The views of a scene show one set of named points, each view turned or mirrored, and shifted as a whole, with a little noise and some points left out.

Scene 1
View 1
q_203: [-32  -5  -9   8 -33  15  22  -5 -30 -20 -27  22 -33 -25 -10  41  41  41
 -10 -25 -14  -9 -41   8 -36]
q_173: [-15 -33  26  20  15  -4  14   1 -28 -36   1   1  -6  70  -9   2  -5  30
 -11  -7  -1  10 -15 -28  32]
q_427: [-26  27  11 -11 -39   8  36  -6 -23 -16   5   9   4 -35 -50  14  21  25
  -5 -12  -8   3 -35 -25 -11]
q_227: [ -8   8  28 -16   5  -9  30  13 -32 -47  -2   0  -3  32 -39  -1  -6  40
 -24  17  29  11   0 -18  21]
q_72: [-14   3   3 -18 -13  16  23   2 -21 -32 -14  11 -10   7 -25   9  11  37
 -12  -6  -1  -7 -11 -19  -1]
q_762: [-12  22  17 -36  -4   2  37  11 -16 -41  -5   8   3  12 -38   3  -6  38
 -20   9  14  -4   6 -24  16]
q_447: [-25 -21  22   7  -2   7  23   0 -20 -21  -2  -6  10  23  -5  -3  -2  21
   6   9  -6  21 -25 -25  18]
q_243: [-39 -20  20  20 -16   3  33  -5 -14  -6   2   5  11  -4  -2  18   8  13
  17  -8 -25  21 -37 -15   6]
q_415: [-34 -46  28  21  13  -8  27   9 -25 -22 -20 -10   7  29  35   6  -9  23
  12  30   0  41 -19   6  19]
q_108: [-24 -12  20 -19   4   7  37   7  -1 -24  -6  -1  21  18   0  -1 -15  24
   6  18  -9  12  -4 -23  25]
q_201: [-18 -25  11  -1   3  13  18   1 -15 -29 -13   4  -3  39   2   6  -1  30
  -5  -5 -14   0 -10 -23  18]
q_566: [-28 -41  13  10  -8  28  14  -8 -13 -14  -9 -11  16  31  15 -15   2  15
  19   0 -29  16 -31 -33  18]
q_251: [-33 -35   8  10   4   1  28   2  -9 -24 -21  22 -17  25  19  44   6  37
  -4 -15 -23  -2 -14   4   7]
q_162: [-22 -10  16   2  -9   3  22   8 -38 -32 -23  -5  -5   4  -5   1  11  32
  -4  25  20  26 -26   0  -2]
q_525: [-12 -29  -7 -17  -6  44   9  -1  -6 -32 -29   6  -4  36   9  -6   9  37
  -3  -8 -25 -17 -13 -32   9]
q_93: [-16 -50  19   7  22   9  12   6 -19 -37 -19  -3  -5  70  26  -4 -10  32
  -2  11  -6  14  -5 -14  32]
q_920: [-25 -16  16 -20   8   5  42   4   8 -25  -2  16  12  29   2  19 -17  30
   1  -4 -21  -6   6 -26  32]
q_177: [-31 -31  17   5   6   2  32   4  -8 -21 -11  10   1  28  13  25  -2  29
   2  -4 -17   7 -12  -8  18]
q_807: [-39 -52  29  26   7   2  28   1 -15  -9 -10 -11  22  27  36   1 -11  10
  25  22 -18  43 -28  -9  24]
q_732: [-26   6  31 -39   1  -2  51  22 -12 -28 -19 -14  32 -12   6 -10 -22  23
   9  62  24  37   3  -4  21]
q_176: [-41 -52   9  26   5   0  29  -3  -5 -12 -14  22  -9  27  33  45   5  28
   7 -25 -40   4 -21   1  11]
View 2
q_566: [ -2  15   6   2 -34  37   1  50   6  30 -56 -35 -26  -3 -55  22 -13  30
  10  23 -21   9 -29 -29 -13]
q_762: [ -6  20  10   6 -32  32   5  35 -11  -5 -22 -16 -23 -37 -30   2   7 -11
 -55  58   5 -29 -23   8 -44]
q_732: [-41  25  14  18 -39  39   2  31 -44  -4  -9 -22 -16 -33 -21 -19  44  25
  -9  52  32 -44  -5 -31 -28]
q_243: [ -2  13   0   0 -50  -6   2  46  -3  16 -24 -39 -21  -4 -37  10   0  15
   9  13 -31  -3 -51 -17 -31]
q_920: [ -8  12  -2 -12 -36  25   0  38  10   6 -56 -20  -5 -46 -30  -6   2  29
 -24  47  -5   0 -31   6 -28]
q_447: [ -5  17   6   5 -38  25   5  44  -8  15 -43 -26 -11  -7 -52  16   3  13
  -3  30 -17  -8 -32 -24 -30]
q_203: [ -9  28  30  -8 -17 -20  18  37  11   2   0 -38 -62  10 -16  47 -12  -4
 -29  16 -54   5 -67  26 -56]
q_176: [-16  14   4 -29 -30  -7  14  39  24  11 -64 -28   0 -10 -35  25  -3  45
   4  20 -51  28 -64   7 -35]
q_415: [-41  26  14  -6 -27  24  19  36 -21  11 -54 -21  12   8 -49  22  33  44
  19  30 -22  -2 -34 -32 -29]
q_201: [ -8  20  10  -7 -23  35   9  40   7  13 -57 -21 -13 -16 -47  23  -6  17
 -21  42 -20   3 -33  -2 -31]
q_93: [-25  23  13 -11 -13  54  18  37   0  13 -85 -11  12  -6 -63  30  12  31
  -6  49 -21   9 -25 -17 -27]
q_173: [  1  19   2  -6 -30  40  13  40  -2  14 -76 -13  18  -8 -72  30   3   1
 -22  47 -27   0 -29 -15 -36]
q_108: [-14  17   4   2 -37  33   0  40  -8   8 -41 -23 -14 -30 -33  -3   9  24
 -11  44   4 -12 -23 -14 -25]
q_177: [-17  17   5 -14 -29  14  11  38   5   8 -53 -24  -4 -18 -37  14   8  29
 -10  35 -25   4 -44   1 -34]
q_525: [ -5  22  22  -6 -10  51   3  46  22  18 -57 -27 -46 -19 -38  31 -21  21
 -25  43 -18  15 -27   4 -22]
q_227: [ -9  26  12   6 -29  41  15  31 -24  -6 -34  -9   1 -20 -49  16  20 -18
 -51  61  -1 -32 -21  -5 -50]
q_807: [-27  17   4  -3 -40  22   8  47 -10  22 -55 -30   4   6 -52  15  21  51
  35  19 -23   4 -33 -42 -16]
q_251: [-19  20  12 -26 -22   0  18  35  15   3 -52 -23  -6 -13 -31  31   4  33
 -13  32 -43  17 -56  17 -41]
q_162: [-30  31  25   9 -24  23  18  36 -27   2 -19 -24 -24   9 -40  32  22   6
 -12  35 -20 -18 -32 -17 -45]
q_72: [ -4  24  17   0 -23  24   8  37   1   4 -25 -25 -41 -18 -31  23  -8  -6
 -42  42 -16 -11 -34  11 -44]
View 3
q_93: [-24  39  13  -6 -16  28  -3  15 -10  16  -6 -45 -35  -2   1   5  -1   4
 -23 -34  -2   2 -38 -59 -10]
q_251: [  0  66 -10  -6 -12  32  11  -2  21  -3 -17 -33  -2 -16  11  18 -27  13
 -33   4  21  16 -17 -30 -11]
q_176: [ -5  73  -5 -10 -15  47  28   7  31  -9 -36 -27  -1 -14   3  20 -22  24
 -46  -5  17  17 -32 -36 -24]
q_807: [-32  12   8 -12  -6  32  25  23  -3 -14 -34 -22  -8 -18 -24  29   8  12
 -26 -16  -4   5 -52 -38 -38]
q_72: [  4  34 -10  -8   0   0 -24 -21  12  18 -16 -36 -17   5  -3  13 -32  12
  -9  10  16  16  -2  14   2]
q_227: [ -7  -5  14   6   1 -10 -20   0   4  25   9 -59 -33  -2  -3  24 -20 -15
 -10  -2  23   5  -7 -10  22]
q_201: [ -8  39   5  -8  -9  18 -10   1  11  18 -21 -40 -24   5  -5  11 -14  11
 -22 -11   7   7 -25 -18  -6]
q_447: [-16  11   9 -10  -2  13   3   4   6   9 -28 -37 -20   1 -20  28  -8  12
 -18  -9   7   8 -26 -10 -14]
q_177: [ -6  44   1  -4  -5  28   5   9  18   0 -22 -34 -12 -11   0  20 -15   6
 -29  -2  12  10 -31 -24 -10]
q_732: [-18 -27   7  -3  20 -12 -28  14 -22 -20  -2 -26  -2 -34 -17  27  -2 -33
   3  23   0   0 -50  -2   2]
q_108: [ -7  12  12  -6   4  14 -22  11  10   0 -23 -33 -15  -6 -15  20  -3  -9
 -14   2   1   0 -44  -1  -1]
q_762: [  6   8   6   3   9  -8 -38 -10  15  18  -3 -48 -22  -1  -4  18 -26 -17
  -8  15  19   5 -12  17  25]
q_525: [ -4  61  -8 -17  -7  19 -34 -15   0  18 -27 -29 -27  19  -5  -9 -17  19
 -10 -13  -8  11 -27  -6 -15]
q_173: [-18  26  18  -1 -16  23   7   9  16  32 -13 -58 -39  12  -5  17  -8   9
 -27 -35  12   3 -17 -37  -1]
q_162: [-22   1 -10  -8   2  -6   3  -7 -20   1  -3 -31 -12 -14  -7  27 -21   9
  -9   3  17  18  -4 -16 -12]
q_427: [  7   2 -14  -7  10  -9  -9 -28  30   7 -34 -29  -4   5 -23  40 -37  16
  -8  31  26  24   8  53  -5]
q_920: [  6  40  16  -1   0  27 -24  10  33   5 -25 -40 -16  -6  -2  12 -12 -13
 -23   2   6  -3 -48  -4   8]
q_415: [-32  13   3  -8  -6  21  22  20 -17 -11 -12 -28 -11 -27  -9  28  -2   4
 -25 -11   6   8 -39 -53 -25]
q_243: [-11  19  -2 -12  -2  22  22   1  26  -7 -45 -23   0  -8 -27  39 -16  23
 -24   9  16  14 -25   8 -28]
q_203: [  3  60 -42 -16  -3   5  11 -40  12   0 -21 -18   5  -4   6  25 -53  39
 -18  27  35  41  27  12 -20]
View 4
q_427: [ -3 -15 -16  45 -55  11 -11  19  -4   4 -26  -3 -34   8  21  51 -21  30
   0   1  -7  -3  -6 -25  -3]
q_176: [-20  -6  -7 -16 -45 -16   0  23  34 -11  -6 -14   8 -41  20 -35  29 -12
 -24  34 -12 -18   0   3 -12]
q_920: [  6  -6   3  12 -18  -7  -4 -14  10  30  -5 -26   6  -9   8  -5  27  -2
   8  26   5 -26 -20   6  -9]
q_203: [-32 -23 -29  27 -40 -11 -12  62   7 -18 -12   9 -26 -36  27  14 -19  16
  -9   7 -18  10   4 -45   1]
q_732: [ 34 -13   1  46  -8  -5  34 -24 -40  18  -5 -10  18  -7  26   4 -35  16
  -5   4  25 -74 -18  14  -4]
q_243: [ -4  -4  -4  13 -72   1  10   3  14  -9 -20  -7 -13 -14  21   3  -3   9
 -25  15  -8 -29  -1   0 -13]
q_72: [ -1 -25 -16  30 -26  -7  -7  16  -8  20  -5  -9 -23 -14   1  11  -7  13
   4  13   7  -1 -18 -29  -5]
q_108: [ 14 -10   1  23 -31  -7  12 -20  -8  25  -5 -21  -2  -6   8  -5   1   5
  -3  20  13 -40 -19   8 -10]
q_227: [ 40 -42 -14  25  -8   5   3   1 -18  15   5 -10  -8  11 -21   5 -11  16
  -5   8  46 -12 -29  -6 -16]
q_177: [  6 -23  -9  -1 -29 -10   0   8  11   7   0 -13   0 -20   0 -23  12  -3
 -14  24  13 -15 -13  -2 -13]
q_415: [ 19 -20  -4   2 -42 -16  31  -3  -6 -10   1  -5  14 -34   8 -49 -14  -3
 -38  22  23 -55 -11  17 -21]
q_566: [ -6  -3   6   8 -77 -22  10 -24  -1  23  -9 -18 -26 -29  -6 -34  -1  -2
 -23  27   0 -30 -18  -7 -17]
q_173: [ 22 -33  -6  -9 -44  -6   0  -5   9  11   4 -18 -14  -8 -32 -35  17  -5
 -24  29  35  -3 -26   2 -28]
q_201: [  1 -18  -4   8 -34 -13  -1  -2   2  22   1 -17 -12 -22  -9 -24   9  -1
  -8  26  14 -12 -21  -8 -15]
q_93: [ 14 -25   0  -6 -28 -24  12 -10  -1  17  12 -19  -2 -33 -21 -60  10 -12
 -23  32  32 -25 -26   2 -22]
q_525: [-20 -12  -5  17 -36 -28  -5  -9  -6  42   2 -23 -28 -37  -9 -27   5  -5
   3  31   0  -8 -23 -33  -4]
View 5
q_427: [-32 -56 -21  34  13 -28  58  49 -18  24   9 -22 -29  22 -20 -17  18  20
  14  22 -45  14 -43   0  10]
q_762: [-47 -15 -14   7  25 -39  37  55 -23  15  -7 -41 -16  24 -43 -17  11  34
   5 -11 -28  -7 -33 -47  26]
q_177: [ -9  20 -29  15  32 -11  30  15 -10   5 -15 -22 -15  24 -27  -9  20   2
  25  -2  14 -20 -35 -25   2]
q_566: [ 26   8 -41  34  27  -6  41  -7 -15 -11  -3 -32 -38   6 -31   1   2  14
  -4   8   9 -21 -51 -25  -2]
q_203: [-12 -30 -11  40  11 -40  39  46  23 -10  -4  -6 -23  26  -3  -9  30 -31
  43  15 -27  29 -28  18  11]
q_72: [-22 -17 -14  26  23 -35  37  43  -2  -4  -6 -31 -23  23 -33  -7  11  11
  12  -4 -25   3 -34 -22  23]
q_807: [ 14  31 -54  16  21   3  36  -6 -34   0  -4 -23 -35  -4  -8  -6   9   8
  10  14  43 -30 -39 -33 -25]
q_732: [-33   0 -50 -27   3 -26  19  46 -69   9   2 -51 -31  -2  -5 -23  12  46
  -1  -6   4  -7 -23 -57 -11]
q_201: [ -5  16 -22  25  34 -21  34  18  -4  -3 -13 -29 -20  20 -40  -3   9   7
   8  -9   3 -21 -39 -35  14]
q_108: [-15   5 -38   1  26 -13  33  21 -34  10  -7 -42 -22  18 -35 -10  13  34
   1  -8   0 -20 -38 -38   3]
q_93: [  2  53 -25  19  32 -19  28  12  -2 -17 -21 -32 -21   7 -37   0  -3   4
   4 -16  32 -33 -36 -60  10]
q_447: [ -7   7 -33  28  20 -14  46  18 -21   7  -1 -29 -28   5 -25 -11   3  16
   5  11   6 -19 -43 -37  -1]
q_243: [ -4 -11 -40  29  23  -2  48  11 -21  18   0 -14 -28  13 -13 -10  22   6
  23  25   3 -11 -45  -2 -11]
q_176: [  8  28 -29  26  40   0  29  -2   8   4 -20  -6 -11  29 -22  -3  32 -20
  43   5  29 -20 -36   3  -2]
q_415: [ -2  44 -41   8  14 -10  28  18 -29  -5  -9 -24 -28  -5  -1 -11   5   0
  19   7  42 -23 -29 -46 -16]
q_162: [-20   3 -26  20   1 -36  39  48 -19  -8   1 -24 -33  -3  -1 -15   2   2
  14  10   5   2 -27 -45  -1]
q_525: [ 19   5 -21  24  33 -27  23  11   5 -31 -14 -39 -31  25 -48   6   7  10
  -3 -18 -17  -4 -41 -22  22]
q_251: [ -8  22 -23  19  33 -15  26  19  10  -3 -22 -12 -12  31 -23  -6  30 -15
  40  -4  14 -11 -30  -6   7]

Which points are out of place in each view (at most two, in the order of its rows)? Write - if all are in place.
view 1 -> -
view 2 -> q_732
view 3 -> -
view 4 -> q_177
view 5 -> -

Scene 2
View 1
q_489: [ 18  35  22 -16  24   5  -3  -1  27 -14  10 -27  29  21  -2  13   8   5
  32 -19  10  12   4 -27  -7]
q_395: [ 57   4   8  15   5  27 -25  23  15  -2  13  21   1   2   1  -9  23 -17
  38  -5 -48  -2  24 -23 -14]
q_760: [ 25   5  43   1   3  27 -31  31  31  -9  14   3  15  -1  26   3  54  -1
  72 -37 -11  11   3 -10 -36]
q_264: [ 33 -21  38   6  16   8  -3   6  27   3  16  -4  20 -14  -7   3 -13   5
  39 -20 -19   4  28 -11 -24]
q_187: [ 16   0  -5 -10 -49  27  -3  36 -18 -14  18  18  34   7   5  10  59  23
  19  45   5 -24  10 -15 -14]
q_982: [ 22   6  -1 -10  -2   3  19  -7  -2  -1  14 -10  40  13 -24  11 -19  18
  -5  32   1 -15  29 -24   5]
q_307: [ 24  17 -13 -27 -32  28  -1 -22 -22  19   8 -12  53  19   8  13   6   9
  -1  66   2 -35  26 -20  27]
q_448: [ 31  -1  29 -32  -5  25 -12 -49   5  45   5 -37  49  -6  21   9 -26  -7
  32  24 -10 -21  26  -7  22]
q_833: [ 25   4  22  -2  -3  17 -12  29  15 -14  16   4  15   0  -2   5  34   3
  40 -11 -13   4   8 -18 -25]
q_536: [ 25  12  44 -45 -17  45 -38 -44   9  44   6 -39  52  -3  47  10  15 -16
  59  14   0 -18   7  -2  22]
q_646: [  9 -10  25 -11 -14  10  11  -2   7   8  15 -16  51  -2   1  17  -7  31
  23  18  12 -16  28  -9 -12]
q_775: [ -4  39  58 -82   8  18 -33 -36  16   6  18 -73  26  -6   5   6  22 -41
  57 -26  15  14 -44 -22  32]
q_241: [ 44  -1  25   4  17  18 -12  -7  21  10   9  -5  19   1   3   1 -10  -2
  37  -8 -26  -3  30 -19  -7]
q_541: [ 31 -26  46 -15  -6  21 -30  10  11   6  24  -7   5 -33  -3  -8  20 -22
  54 -13 -28   0   0  -6 -11]
q_850: [ 18 -14  24 -29  -8   7  12 -38  -2  30  13 -34  54  -9  -5  14 -44  14
  10  33   7 -23  33  -9  16]
q_832: [ 66 -18  -8  33   2  26   6 -14   6  37  -1  22  46  11  17   6 -38  22
  13  39 -34 -32  83  -9 -11]
q_966: [  8  30  49 -38  -5  32 -32  -6  24   5   8 -36  38   3  36  15  48  -3
  67 -19  15   4  -9 -10  -5]
q_854: [ 31  28  19 -17  27   2 -23  43  23 -47  30   2 -28   2 -43 -12  42 -37
  36 -43 -33  32 -31 -40 -15]
View 2
q_448: [-25   0 -20   9 -19 -27 -24 -34 -38  10  40  38  -8  14  12  17 -35 -38
  13 -16 -16  41 -10  11 -19]
q_850: [-29  -6 -41  23 -15 -27  -8 -12 -35   1  43  44  13  11 -10  14 -21 -40
  33 -35   0  45 -16  12 -21]
q_541: [ 19  23  29  20  20 -30 -21  32  12  -4  15  33 -22  16  38 -14 -37  -5
  -9  -9  -5  14   8  17 -10]
q_536: [ -9  17  10 -14 -30 -15 -37 -38 -21  12  25  44 -17  31  30  10 -41 -26
  -5  17 -36  31 -15  26 -28]
q_395: [ 16  17  32  48  31 -32  -1  -1   2 -10   6  29 -19 -14  28 -15 -24 -17
 -31 -33  -6 -11  24 -23  18]
q_982: [-17  13 -26  40  12 -16  10   1 -25  -9  28  44  31  -7 -22  11   2 -32
  18 -47   1  22  -3 -12 -10]
q_833: [ 24  24  19  41  17 -15  -2  26  12 -11 -10  33   9  13  17 -14 -18 -12
 -10 -27 -15   0   8   2   8]
q_760: [ 38  26  37  34   9  -8 -17  23  26  -3 -30  26  -1  28  40 -26 -40  -6
 -19 -14 -36  -5  13  15  18]
q_489: [  8  41  -4  20  28   9 -12   6  -8  11  -7  27  30  21   5   3 -41 -25
  11 -47 -34  17  -1   0  14]
q_966: [ 17  43  22  -6  -1   9 -30  -2   7  10 -12  36  13  42  29  -2 -43 -11
  -2   4 -48  16  -9  27  -9]
q_264: [ 13  -5  -4  51  11 -29 -12  24  -1  -2   1  22  -4  13  23 -14 -47 -26
  14 -47  -6  19  10   7  17]
q_832: [-20 -44 -18  77 -35 -50  12 -47 -36 -15  22  39  -3 -24  -4  -4  -6 -47
 -11 -49  -4   3   9 -31  18]
q_241: [  3   5   0  40  12 -26  -9  -7 -14   4   9  26  -4   3  20  -6 -44 -31
  -1 -43 -12  13  10  -7  14]
q_854: [ 33  72  40  25  98  -8  -9  59  24   2  -4  15  -4   3  35 -11 -43   0
 -11 -47  -2  -1  25 -11  17]
q_775: [ -3  74  10 -44  41  13 -48  13  -7  29  24  29   0  47  33  21 -67 -12
  20  -2 -33  49 -18  35 -34]
q_187: [ 12  25  21  42 -11 -10  24  18  11 -35   6  65  30   2 -15  -5  41  -5
 -23  -1 -12 -10  -6   7 -25]
q_646: [ -3  -2 -24  40 -18 -15   3  11  -9 -12   9  46  29  18  -7  -2 -10 -26
  21 -32 -16  24 -13  14  -8]
View 3
q_982: [  5  12 -23  16 -22  16 -13  11 -36  55  -4 -15  22   9  39 -24  -5 -17
 -19 -16 -13 -17  16 -51  25]
q_775: [ 44 -12   0 -32 -21  19 -31 -27 -38 -45 -39 -12  -9 -41 -21  57   8 -16
 -10 -56 -38 -38 -64  -5  -2]
q_850: [ 22 -14 -28  17 -17  33   5  17 -40  21   1 -23  20  -5  27  -8  14 -11
 -39 -35 -10  -9  39 -47   9]
q_966: [ 54 -29 -13 -34   7   4 -36 -11 -14   6 -15 -22 -16 -19 -46  26  -7 -19
   7 -26   4 -24 -28 -10  39]
q_307: [ 11   5 -11  39 -14  22  10  27 -24  29  12 -26 -11  20  16 -32   8   6
 -10  -2   6 -45  17 -48  33]
q_536: [ 44 -38  -7  -3  -3  33  -5   1 -17  -9  11 -29 -25 -25 -37  16  27  17
 -15 -36  14 -22   2  -9  22]
q_832: [ -3  -9 -29  12 -15  29 -12  20 -27 104  46 -17  17  -4  26 -45  15  23
 -22 -12  24  23  67 -30  41]
q_264: [ 25 -15 -22 -37  -3  21 -43 -18 -30  65   2  -7  26 -19  20  -6  -9 -18
  -8 -38 -13  36   6 -19  26]
q_187: [ 31  -1  -4   7  26   4 -16   1  -3  46   6 -20 -17  49   6 -51 -28 -29
  27   9   9 -13 -14 -45  57]
q_760: [ 44 -25  -9 -58  19  -2 -63 -28  -9  55  -3  -6  -5 -14 -29   3 -22 -20
  23 -21   3  22 -34   2  51]
q_489: [ 22   2 -20 -27 -21  -6 -48  -4 -35  48 -23  -9  22 -26  -6  23 -13 -25
  -7 -23 -15 -26 -20 -24  28]
q_541: [ 34 -21   6 -38  11  30 -34 -33 -16  22   8  -6  -9  -8   7  -5  -8  -8
  16 -41 -10  28 -33   0  26]
q_448: [ 28 -23 -20   9 -19  37   1  12 -32  15  14 -25   1 -22   3   1  27  14
 -34 -39   2 -10  33 -23  12]
q_241: [ 14  -8 -17 -23 -12  22 -37 -10 -30  66  13  -6  16 -23  10  -4   3   2
  -7 -29  -2  16   2 -13  28]
View 4
q_966: [-23  -6  27 -51  15 -34  -7 -24 -13  34 -13 -27  18   2 -17   9  -7  23
  15  -1 -51   1 -19   5 -14]
q_832: [ 49  16  14  14  48  41   1  57 -50 -40 -52   2 -12   4  25 -18 -32  40
  -1  -1  -3 -11  70  12  -5]
q_307: [ 18  -3  49 -32  59 -10  23  21 -63  -3 -38 -20  35   4  -6  15 -29  76
 -11 -24  10  -2  61 -17 -18]
q_264: [ 22   5  22 -26  16 -12 -28  16 -41 -11 -38  16  -9  -8  15 -16 -12  -9
  -8  33 -28 -21   1  -6  11]
q_646: [ 20  -9  34 -55  29 -16  -4  15 -44 -14 -43   8  22  13  21   3 -21  32
  -1  19 -16 -27  34  -2 -20]
q_448: [ -3 -15  39 -18  41 -11 -11   1 -28  12 -37   2   2  -6 -17 -12 -23  47
 -23 -10 -35 -37  38 -15 -18]
q_833: [ 22  12  25 -43  16 -23 -12   8 -50   2 -20  -9   9  -1  12  11  -6  -5
  13  22 -16  16 -17  -2  10]
q_241: [ 16  11  19 -11  27  -9 -14  23 -41  -5 -39   1  -8 -17   2 -16 -17  11
  -8  13 -31  -6   9  -3  11]
q_854: [ 11  35  29 -40   4 -74 -11   7 -73  16 -22  -1   4 -49  -6   5  -2 -27
  -9  32 -19  39 -70 -25  51]
q_395: [ 37  32  17   0  29  -2 -13  24 -56   0 -20 -15 -11 -20   6   0 -10  -7
   5   9  -9  29 -14 -12  28]
q_541: [ 13   4  38 -23  24 -19 -32 -14 -45  24  -7  -6  -4  -7  -8  11  -5 -15
  -8   7 -26  -3 -23 -33   9]
q_775: [-50 -20  51 -50  27 -74  -9 -38 -22  60 -23 -11  21 -35 -52   2 -11  39
 -31  -6 -64 -18 -28 -33  -7]
q_982: [ 25  -1  41 -43  38 -29  13  36 -69 -23 -59  11  24 -12  12  -4 -28  48
 -18  13   0 -13  43 -12  -4]
q_489: [ -9   5  18 -54  11 -53   6  15 -40   0 -45  -1  18 -27   1 -13 -17  29
   2  21 -42   5  -8  10   6]
q_760: [ 10  13  12 -41   2 -16 -24 -10 -28  16  -8 -21   5   1   9  10   1 -23
  29  21 -39  18 -37   7  10]
q_187: [ 41   6  45 -64  35 -11   9   9 -70  -3 -13 -31  45  27  22  44 -12  25
  23   2  23  24  17 -11 -13]
View 5
q_850: [ 39  42 -16  -9   0  41  27  33  31 -33  56  44 -15   2  33  50   3  37
  44  -2   4  -4 -11  33  20]
q_448: [ 20  46 -21  -5  18  22  27  13  37 -35  30  50  -8  -5  43  54  11   9
  43  -9  -4  13 -17  26  18]
q_187: [ 41  53 -28 -31 -52  19  22  15 -23   4  -5  25 -23   4  -3  -6  30  38
  53 -58  -6  13  19  25  54]
q_775: [ -1   7 -23  -1  89   7  51  -1  68   6  -5  12 -77  -6  13  28  37  18
  53 -15 -43  19  17   1   9]
q_307: [ 28  50 -27  -9 -15  29  39  43   5 -36  27  58 -10  16  22  24  18  29
  54 -60  13   6  11  39  55]
q_264: [ 25  21 -18   3 -25  21   2   3   1  10  25  -2 -25 -32   9  38 -19  31
  27  21  -4  24  -1   6  -8]
q_241: [  6  24 -24  11 -11  17  14  10  -4  -4  16  14 -17 -27  17  42 -14  18
  26   0   2  33   1   9   2]
q_536: [ 10  51 -21 -18  41  -2  30  -8  35 -22  -4  40 -13  -4  39  39  43 -11
  45 -21 -22  22 -15  17  22]
q_966: [ 10  23 -22 -23  46 -17  21  -9   9  18 -15  -4 -35  -9   0  25  48   8
  33 -20 -23  20  12  12   9]
q_982: [ 30  24 -24   4 -19  41  28  49   0 -19  47  34 -25   2   8  33 -13  50
  41 -25  19   4  15  30  28]
q_833: [ 18  20 -26  -4 -26   7  10   2 -20  23  -3  -7 -35 -25 -10  15   1  31
  31 -15 -10  31  18   6   8]
q_854: [-13 -16 -34  27 -14  21  31  -1  -6  46 -22 -25 -86 -40 -23   1 -32  43
  39 -14 -23  57  48 -25   0]
q_541: [ 20  32 -27  -9 -16  14  17 -24  16  20 -16   3 -46 -31  10  16   5  16
  44  -4 -35  37   5 -11  12]
q_832: [ 20  56 -25   7 -60  29   1  33 -32 -40  41  46  38 -19  38  53 -31  15
  26 -13  38  23 -18  36  20]
q_646: [ 40  34 -18 -19 -12  23  15  24  -3  -4  39  15 -18  -2   8  32  16  44
  35  -5   6  -3  -2  32  17]
q_489: [  2  -4 -22   9  31   4  24  31  -6  10  21  -5 -38 -13  -7  32   3  35
  27 -13   7  19  25  16   0]
q_395: [ -6  28 -32  18 -45  16  13   1 -29  10 -14  10 -20 -40   8  20 -28  13
  34 -23  -1  55  16  -5  15]

Which points are out of place in each view (at most two, in the order of its rows)? Write - if all are in place.
view 1 -> q_541
view 2 -> -
view 3 -> q_775
view 4 -> q_448
view 5 -> q_187
